Each row is a point on a tangle of strands that fork and nearly touch. The rows are in no order.
In the rows, 128 means zero.
Two points are linked if the straight distance between their rows is under 49.4.
zigar: [132 153 129 151 103 169 112 121  65 124 160 144 107 108 175 170]
poriz: [162  80 146 170 154 129 114 127 123 127 124 143 139 139 151  99]
vume: [ 31 213  96  81  88  82 152 157 151  84 146 113 146 165 117 135]
Tis: [ 99 120 134 141 137 135  86  97 120  68 209 175 195 129 116 109]
regi: [158  77 144 163 152 115 122 129 141 132 116 126 134 146 142  90]
motil: [175  87 156 162 152 178  96 114  98 121 157 167 137 119 158 140]
misis: [ 49 212  90  58 101  83 158 159 149  97 135 114 135 172 109 143]
pizis: [168  88 130 121 153 123 135 131 148 165  90  85 103 146 108 121]
figu: [ 96  84 141 156 154  99 115 122 169  73 157 154 212 151  97  61]
lav: [ 68 203  84  76 103 101 151 162 147  96 123 113 135 159 106 154]
Detez: [133  71 168 166 157 110 109 120 133 119 146 157 164 139 150  73]
roseg: [158  88 163 156 153 163  90 116  96 115 174 165 142 130 164 132]
maki: [178  96 144 170 143 176 108 115  97 128 135 161 125 115 153 141]
bul: [ 98 187 105 121  84 126 139 135 133 122 112 122 113  92 137 154]
tizis: [109 167 121  58 113 111 160 128 152 166 103 104  95 121  98 144]
sen: [120 169 128 140  90 169 110 116  62 124 166 144 107  97 177 177]
mil: [187 108 122 169 131 163 122 118 115 152  87 132 102 104 139 140]
gezap: [181  95 122 149 144 140 125 126 139 154  86 103 105 126 124 129]
nituz: [168  80 150 171 155 145 110 125 112 125 135 156 142 132 153 109]
fer: [128 105 140 118 134 106 138 123 157 155 108  89 111 150 118 106]
begu: [100 181 123 138  80 164 112 109  70 115 169 150 118  85 163 171]
simap: [184  87 130 166 147 143 121 123 131 141  94 125 117 125 133 118]
vok: [ 88  94 130 154 152  96 117 131 157  60 170 152 211 162 100  70]
Tuvip: [100 177 107  67 107 115 155 129 160 142 103 109 110 120  93 148]
maviv: [ 86 105 126 155 147 101 113 130 140  58 184 155 209 158 104  78]
Korun: [174 127 109 145 126 146 126 140 123 157  80 104  93 111 135 153]
Sot: [111  72 162 153 149  93 120 110 177 105 135 144 180 141 116  52]
nakob: [150 145 121  60 133 118 163 152 125 187  93  91  72 125 111 162]
renu: [107 153 126  59 125 106 164 124 149 172 106 104  99 130  86 132]
gev: [126 108 137 139 128 107 133 120 152 139 113 101 118 142 131  99]
kat: [103  76 147 152 151  96 119 115 181  83 140 149 199 149  97  55]
tuk: [ 96 111 127 156 141 117 110 116 133  65 183 163 199 138 107  91]
difet: [134 155 124  47 130 107 174 145 126 188 100 101  74 123 104 153]
fus: [ 98 121 126 153 135 127 103 109 123  65 193 167 193 132 111 103]
Fige: [ 84 201  82  78  99 117 149 155 152 101 111 116 129 135 102 163]
dev: [143  84 171 154 156 149  86 114 103 114 183 166 153 132 164 117]
vel: [161 124 121 168 124 154 121 130  96 136 115 133 109 119 155 144]
Vope: [121 134 137  65 136 105 165 130 139 188 107  94  92 139  89 126]
Fumug: [ 93 185 108 143  82 142 129 120  98 108 141 144 129  87 141 157]
Gevil: [164 124 126 168 125 169 119 125  84 132 128 146 109 114 159 155]
felek: [ 44 197  93 105  94  94 145 163 139  79 145 112 150 161 119 139]
kego: [175  98 121 132 144 135 131 132 141 163  85  92  98 131 115 136]
Bilof: [123 174 120  41 115 108 173 137 136 174 105 107  79 115 105 154]
Nudoz: [167 135 111  98 133 137 141 150 131 175  80  87  79 116 121 168]
bude: [170 137 107 121 126 140 132 148 127 164  75  94  85 111 132 166]
sifak: [118  83 162 161 145 102 117 111 151 109 146 151 169 133 135  66]
mugo: [151  93 137  97 155 115 149 132 143 179 100  80  98 155  95 120]
las: [133  76 179 152 159 139  81 113 109 115 185 170 164 135 160 102]
Bek: [132  96 144 153 136 106 129 120 148 130 123 116 130 142 138  88]
Kopap: [156 144 114  77 131 126 150 154 129 179  87  87  75 122 120 167]
Noz: [128 105 143  94 143 105 148 122 152 173 109  85 104 155  97 109]
pena: [186 100 133 174 136 172 116 114 108 140 105 149 111 105 144 139]
kek: [136  72 174 162 162 123  99 119 118 119 162 168 167 137 156  86]
Kazo: [ 96 187  97  77  99 120 150 137 159 125 103 113 117 119  99 154]
Veb: [155 134 127 161 117 176 114 125  72 129 143 146 110 114 166 166]
dos: [ 95 181 117 140  82 157 116 107  81 105 168 152 130  87 148 163]
vemar: [ 93 179 107 140  86 131 135 126 121 113 122 131 124  94 134 147]
lalo: [102 194 102  95  85 121 147 137 145 128  99 115 103  94 133 161]
Dazi: [168 122 113 158 127 147 125 137 115 148  91 115 100 117 142 147]

A fork is a point with three links, a tip a point with one. Leave the first point through the second and follow the links. Name the first fork or tip that comes.
Kopap; nakob -> tizis
mugo; Noz -> nituz
lav; misis -> felek
dos; Fumug -> lalo

Name the points in between on the shortest way along the links from the first point to the second, in order.
figu; dev -> kat, Sot, sifak, Detez, kek, las
Nudoz; Dazi -> bude, Korun
Kazo; vume -> Fige, lav, misis
pena; Detez -> maki, motil, roseg, dev, las, kek
renu; difet -> tizis, Bilof
